Each row is a point on a landscape with many valleys, with its height.
From any point a ball rolls to the lowest of the 5 points nearest to it. It stops when none of these is lower. Distance is the straight distance between rows; heights are no part of it.
Nop height 701: [137 202 160 107  45  67 148 187 119 167 102  94 127 111 135 143 140 102
 139 184 168 141 180 137 122 123 116 142 182]
bez height 404: [169  82 117 168 179 120 101  93 102 102 145 132 135 144 139 137 113 170
 131 107 123 172  94 104 135 128 139  97  91]
Vamo height 570: [132 175 119 111  68  88 119 153 126 150 117 105 112 131 152 132 131 124
 139 187 142 147 175 124 144 123 120 141 152]
mifi height 340: [ 73  72  87 162 149 148 108 156 127 145 112  96 159  66  83 116 196 104
 165  88  61  69 131 160  88 125 184 107  75]
sovok height 190: [146 125 155 158 171 139 124  96 104  94 134 149 152 152 108 132 117 141
 121  95 138 124  92 135 110 131 123 129 106]
gebit height 551: [127 117 161 132 167 186 150  93 142 106 128 170 155 164 107 125 104 125
 118  57 122  91  96 142 118 157 107 139 130]
Lilas height 696: [140 195 115 107  16  52 130 206 113 168 124  86 107 130 149 153 120 112
 157 194 153 156 227 117 133 103 107 136 189]
Nol height 304: [108 103  80 119 130 102  92 146 121 146 127 106 119  81 110  98 161 128
 142 174 107 123 143 122 115  96 175 131  97]
Bedo height 364: [109 123 100 131 115 104  86 152 113 149 122  97 128  89 120 109 167 125
 149 169 119 117 149 139 116 110 165 135 103]
mikuf height 405: [ 68  65  53 119 125 125  78 180 127 163 132  85 110  54 111 110 203 105
 167 149  86 111 147 131 106  86 189 123  88]
tibem height 91: [137  44 120 182 212 171 167  84 120  95 154 150 165 170  92 145 101 151
 129   4  85 125  78 104  98 160 142  73 104]
daruk height 583: [127 145 153  99 148 179 184 112 158 113 152 171 123 139 122 120 104 121
 103 105 146 103  92 128 153 142  99 131 159]
Mileg height 416: [ 85 158 139 114  71 128 133 163 129 156  98  70 114  94 116 118 176  90
 149 156 122  99 151 160 109 125 154 148 167]
vezel height 440: [175  82  91 147 171  97 101  98 109  92 156 131 110 136 143 130  91 176
 122 130 130 186 113  84 139 104 144 104  94]
bogiv height 574: [135 149 104 103 101  53 117 145 119 138 136 126 107 100 120 103 125 136
 126 196 156 134 159 112 117  85 142 142 120]
kif height 613: [133 179 131  88 100  86 158 137 139 133 133 139 104 114 128 115 120 131
 107 181 164 138 147 111 127  95 117 136 146]
pefas height 441: [147  67 139 188 183 149 116  95 108 117 126 129 164 163 126 145 132 156
 132  64  96 139  98 123 118 163 146  85  85]
kezuv height 573: [110 104 160 154 141 183 119 110 141 140  95 115 147 159 136 144 133 134
 129  79 101 111 118 150 135 184 129 126 126]
Tinis height 428: [160  98 116 153 190 116 125  91 100  80 155 142 119 135 109 134 104 161
 117 112 138 150  81 108 115 107 141 109  99]
Lar height 412: [167 146 179 125 121 143 119 124 123 112 134 177 133 165 172 158 102 123
 105 113 168 155  98 141 158 147  56 131 148]
vek height 555: [114 180 139 102  71 115 144 157 137 154 107  97 104 127 147 132 141 113
 132 176 134 139 162 133 141 132 132 140 172]
Vam height 366: [124  52 100 175 191 151 139 106 133 122 135 117 152 117  99 130 135 165
 142  75  68 128  89  92 110 137 175  78  85]
nuf height 436: [ 93 119 101 121 117 142 110 131 144 145 114  95 105 119 137 120 144 144
 139 159  96 139 138 113 140 138 158 135 121]
kad height 543: [126 163 165  99 100 175 144 134 144 143 107 132 123 152 166 145 122 104
 110 128 134 130 129 148 159 166  99 134 174]
kuz height 565: [129 127  77 113  88  58  72 164 107 148 130 105 114 109 130 113 131 133
 149 200 133 138 190 118 131  96 149 146 111]
koto height 575: [103 140 168 118 122 197 165 114 148 143  93 130 148 150 114 123 122  97
 124  82 113  81 126 160 129 165 111 150 164]
dudep height 401: [166 140 115 115 140  91 123 105 121  99 156 148 107 137 153 135  87 153
 104 154 164 169 123  96 151  99 103 132 122]
nako height 562: [126 175 183 133  88 136 131 148 121 151  84 105 148 139 134 147 136 103
 132 137 141 112 142 160 130 155 111 153 163]
Gube height 230: [ 81 125 135 136 105 161 120 137 138 152  90  78 124 113 114 121 166 108
 154 123  94  93 139 158 120 151 157 142 132]
Lim height 217: [133  74  71 131 158  92  84 134 114 129 139 112 123  87 113 105 147 147
 140 160 102 134 136 103 114  94 183 111  77]
rof height 662: [105 176  93  88  22  76 121 195 126 165 129  57  81 121 144 140 143 102
 160 195 130 154 224 124 123 106 141 133 187]
fov height 495: [119 124 151 134 148 172 140 101 137 120 116 137 139 148 127 129 124 133
 121  97 115 114 106 139 133 161 121 132 129]
voneg height 236: [101 104 105 137 147 133 125 131 122 127 128 121 136  83  85 100 163 123
 144 133 100  90 116 132  98 105 167 134  96]
mezun height 330: [134 105 124 141 167 138 124  97 130 113 134 137 131 135 126 121 126 153
 126 119 114 139 100 108 130 133 144 117 106]
bupal height 496: [115 141 144 125 116 157 124 122 139 141 104 116 117 144 149 130 134 127
 126 136 116 135 132 132 148 156 128 135 144]
kelaf height 289: [175 183 124  98  80  83 141 150 142 125 145 159 106 148 183 157  78 130
 107 170 177 180 168 107 165 109  61 125 153]
Sez height 655: [152 172 170 136  89 124 114 140 111 135 102 128 137 152 160 150 123 120
 129 153 158 143 138 141 147 151  86 145 150]
Gakap height 475: [121 134  87 101 120 107 124 122 149 128 139 124  91 123 146 114 114 150
 118 179 119 157 151  92 148 107 144 133 122]
kelo height 469: [142 117 125 101 156 159 143 100 156 107 163 163 103 143 158 126 101 138
  96 117 142 150  93 110 169 141 106 122 144]
zonu height 373: [167 106  83 114 149  89 113  97 129  97 164 141  98 137 158 124  75 161
 103 150 146 183 133  83 153  86 119 126 107]
bop height 339: [107 124 124 124 150 144 147 111 139 119 134 132 127 103  95 105 133 134
 131 136 118 103 104 118 117 109 148 144 116]
nafiz height 521: [ 78 140  98  88  69  93 135 180 130 168 122  91  91  65 109  91 189  89
 146 185 135 104 160 142 103  81 159 145 153]
rar height 650: [139 193 186 115  90 104 156 153 127 148 100 128 147 129 134 140 129 106
 123 144 170 118 132 147 125 137 100 149 168]
Peka height 229: [175  83 138 156 179 140 120  88 106  83 163 158 123 171 150 148 100 155
 112  75 149 179  69 117 144 128 101 105 112]
Gef height 371: [104  57 103 202 189 168 160 102 131 118 122 134 193 145  72 134 116 116
 144  10  47  73 126 125  70 165 152  85  91]
Miteb height 554: [148 137 179 165 130 139 103 114 108 122 103 139 156 154 149 149 122 130
 126 110 135 136 117 150 135 160  97 138 120]
Funag height 343: [163  65 130 183 214 156 152  80  93  71 161 146 161 184 101 157 103 146
 121  12 109 149  68 125  89 144 129  81 103]
gud height 464: [150 146 180 116 107 169 124 132 135 137 113 157 137 171 180 160 111 111
 109 120 151 148 120 151 163 169  67 134 165]
Dete height 457: [114 157 132 120 126 107 135 130 127 132 120 125 126 104 104 107 147 128
 124 160 138 108 129 136 114 109 147 145 124]
lumun height 143: [ 93 101 127 175 147 162 113 121 130 137  92 100 173 120  89 131 156 107
 156  62  71  70 138 171  94 158 158 122  98]
napi height 267: [138  80  81 147 153 105  88 128 118 129 130 108 119 104 122 120 136 159
 142 148 100 153 127 102 128 115 177 108  84]
tav height 409: [135  98 135 131 159 169 131  96 147 113 147 151 123 154 151 134 107 152
 110  98 119 146  93 108 157 154 122 115 123]
tiniv height 372: [147 139 184 116 133 172 136 111 134 117 119 169 149 171 154 147 109 112
 108  87 151 125  99 153 144 159  76 141 151]
fomi height 586: [145 127 129 152 127 113  89 116 106 128 114 124 129 140 147 137 126 156
 136 147 131 150 131 125 143 142 126 129 106]
Zavo height 485: [127 144 170 141 140 151 133 110 127 122 103 139 156 145 119 128 125 120
 123 105 131 102 115 158 115 151 112 146 129]
nabe height 621: [128 157  82  91  53  34 103 184 118 161 129  96 103 114 141 119 124 127
 149 209 146 140 222 115 122  88 130 141 146]
fuda height 456: [156  90 156 178 158 149 106  94 103 113 120 144 157 173 145 153 118 151
 128  80 124 153  98 137 134 166 110 109  98]
reben height 42: [153 181 104  92  59  65 137 156 138 139 138 125 107 145 167 144  91 138
 125 190 161 166 204 103 151  98  91 130 151]
zit height 341: [ 98  85 110 170 152 146  95 130 127 145 104  90 148 121 114 133 166 147
 152 103  77 114 125 138 116 158 173 104  86]
Gonu height 407: [102  63 128 188 173 179 138 104 142 140 105 124 169 151 103 137 130 140
 139  36  67  98 117 131 106 175 151  98 102]
dol height 611: [152 176 152  99 131 107 159 122 139 111 152 165 109 132 134 133  98 135
  93 144 180 139 110 116 138 108  92 131 149]
nuvev height 567: [119 167 120 100  82  78 124 161 128 155 121 109 112 101 128 110 147 121
 131 192 150 131 163 123 123  99 140 143 139]
nes height 587: [101 141  92  96  64  62  97 186 113 176 132  83 100  78 127  98 176  96
 151 197 141 117 179 142 108  83 159 146 143]
tud height 580: [145 162 145 100 108 136 138 124 141 129 131 144 113 151 167 137 110 126
 105 151 154 155 130 121 161 140  96 132 151]
Rupa height 296: [115  47 108 171 206 179 187  90 126  90 164 154 171 146  59 126  96 140
 146  12  61  95  83  91  91 145 142  94 103]
Kip height 284: [120 101  91 111 166 108 142 116 125 112 151 137 113  88  86  95 133 147
 128 159 122 115 105  97 107  82 160 134 105]
ziz height 45: [146 106 162  90 152 199 145 109 162 105 162 207 135 167 164 150  94 102
  94  51 166 118  77 166 160 167  64 112 171]
Did height 451: [139 140 126 119 153 115 137 108 128 109 143 144 114 126 125 115 112 148
 111 146 146 138 108 114 134 109 127 136 121]
bativ height 539: [126 169 120  77 119 132 191 124 163 128 154 151  90 112 130 114 108 122
  94 163 151 134 126 104 147 105 111 129 160]
vodon height 406: [123 136 168  95 145 201 185 108 160 103 147 189 141 152 104 126  85 100
 105  54 145  71  98 148 136 157  80 145 168]
koge height 96: [121  83  92 143 187 132 137 109 118 106 146 131 130  96  77 109 134 148
 136 129  98 111  95  99  97  90 170 119  92]
gon height 317: [ 98  80 106 175 171 163 143 107 130 116 122 125 168 114  75 118 149 125
 152  66  65  77 114 132  90 141 165 109  85]
vasa height 513: [139 134  94 117 101  74  97 138 121 136 133 118 105 122 145 117 113 151
 127 190 136 158 165 107 141 103 136 140 121]
mip height 410: [140  65 145 138 180 194 139  87 143 106 149 176 140 177 138 140 102 141
 107  34 125 133  77 132 141 172 104 103 129]
terup height 328: [136 101 135 161 197 158 145  89 109  84 148 148 151 145  82 129 114 144
 123  70 118 107  83 125 101 129 145 116 109]
sekiz height 360: [ 71 108 105 135 103 139 102 157 130 157 111  71 119  73 104 109 198  92
 164 137  94  91 144 158 108 118 175 138 119]
zelo height 497: [116 150 134 101 140 152 182 112 150 109 150 155 107 116 106 105 117 130
 108 133 138 109  97 112 131 120 117 145 147]
zov height 649: [122 186 175 108  93 135 175 144 140 148  99 123 133 125 131 122 136  99
 117 144 151 114 131 147 125 135 115 146 176]
Sapu height 374: [ 58  71  72 136 124 148  97 175 128 153 119  85 122  43  92 109 220  86
 178 112  86  75 135 159  98  93 179 128  87]
birad height 393: [157 134 175 135 166 147 131 101 115  83 153 173 137 166 136 143  97 128
 105  85 169 140  77 140 130 127  86 133 131]
Garuf height 509: [125 174 108  82  82 127 154 140 158 141 133 120  86 137 163 129 120 122
 114 179 129 162 171 109 157 119 119 131 162]
Bub height 474: [128 163 180 155 118 123 116 130 112 138  88 119 170 130 113 132 141 112
 135 114 136  94 136 166 108 147 120 156 132]
Sutaz height 516: [171 175 165 108 110 110 136 135 136 119 147 175 120 150 183 157  91 121
  99 139 183 167 123 118 166 120  57 126 153]
mit height 315: [118  95 110 173 162 131  99 124 114 130 118 108 164 103  96 128 163 130
 149 108  89 101 122 145  98 133 173 106  80]
bese height 588: [125 146 121 135  87 101  85 153 116 144 108  99 121 123 145 132 141 132
 149 175 129 143 159 131 143 142 138 143 124]
Noz height 408: [114  85  71 131 129  87  55 189  97 162 143 101 131  55 106  98 191 100
 162 160 123 110 164 152 111  89 179 120  76]
Lefi height 492: [ 94 172 134  97  71 112 153 158 139 161 109  93 106 101 122 111 161 101
 133 178 130 118 157 139 116 113 145 142 170]
mapu height 487: [145 147 109  95 133 117 151 115 155 113 154 147  95 129 153 120  98 147
  95 161 147 159 129  98 156 109 111 127 140]
Gub height 506: [153 151 129 124 110 101 111 125 120 120 133 141 115 145 157 137 109 142
 118 160 156 162 139 110 156 123  99 137 130]
bavu height 166: [159 139 181 101 145 168 140 116 147  97 163 200 129 163 168 152  97 100
  90  74 180 130  74 155 151 144  59 123 162]
vesik height 240: [170 159  98  87 106  56 135 124 137 109 167 152  94 138 165 132  67 147
  98 171 168 172 168  89 155  82  88 134 132]
pezi height 579: [118 145 154 141  92 146 102 137 120 155  91  89 128 145 149 150 142 121
 144 140 119 132 141 149 145 172 124 145 145]
lig height 628: [147 185 162 115 114  91 144 138 124 130 120 144 126 127 127 131 115 128
 114 160 171 130 124 129 125 115 101 142 142]
Baf height 394: [113 146 146 141 128 137 126 124 123 131 105 117 154 110 102 110 152 119
 140 126 121  94 129 157 107 134 146 144 117]
Natul height 558: [125 166 161 132 105 132 119 133 120 141  97 108 140 130 136 131 139 116
 135 143 134 124 133 147 131 147 125 149 144]

For each start below, name the point where the ball stops.
kad: ziz
lig: reben
bativ: reben
Nop: Gube
tud: reben
nabe: koge
bogiv: koge
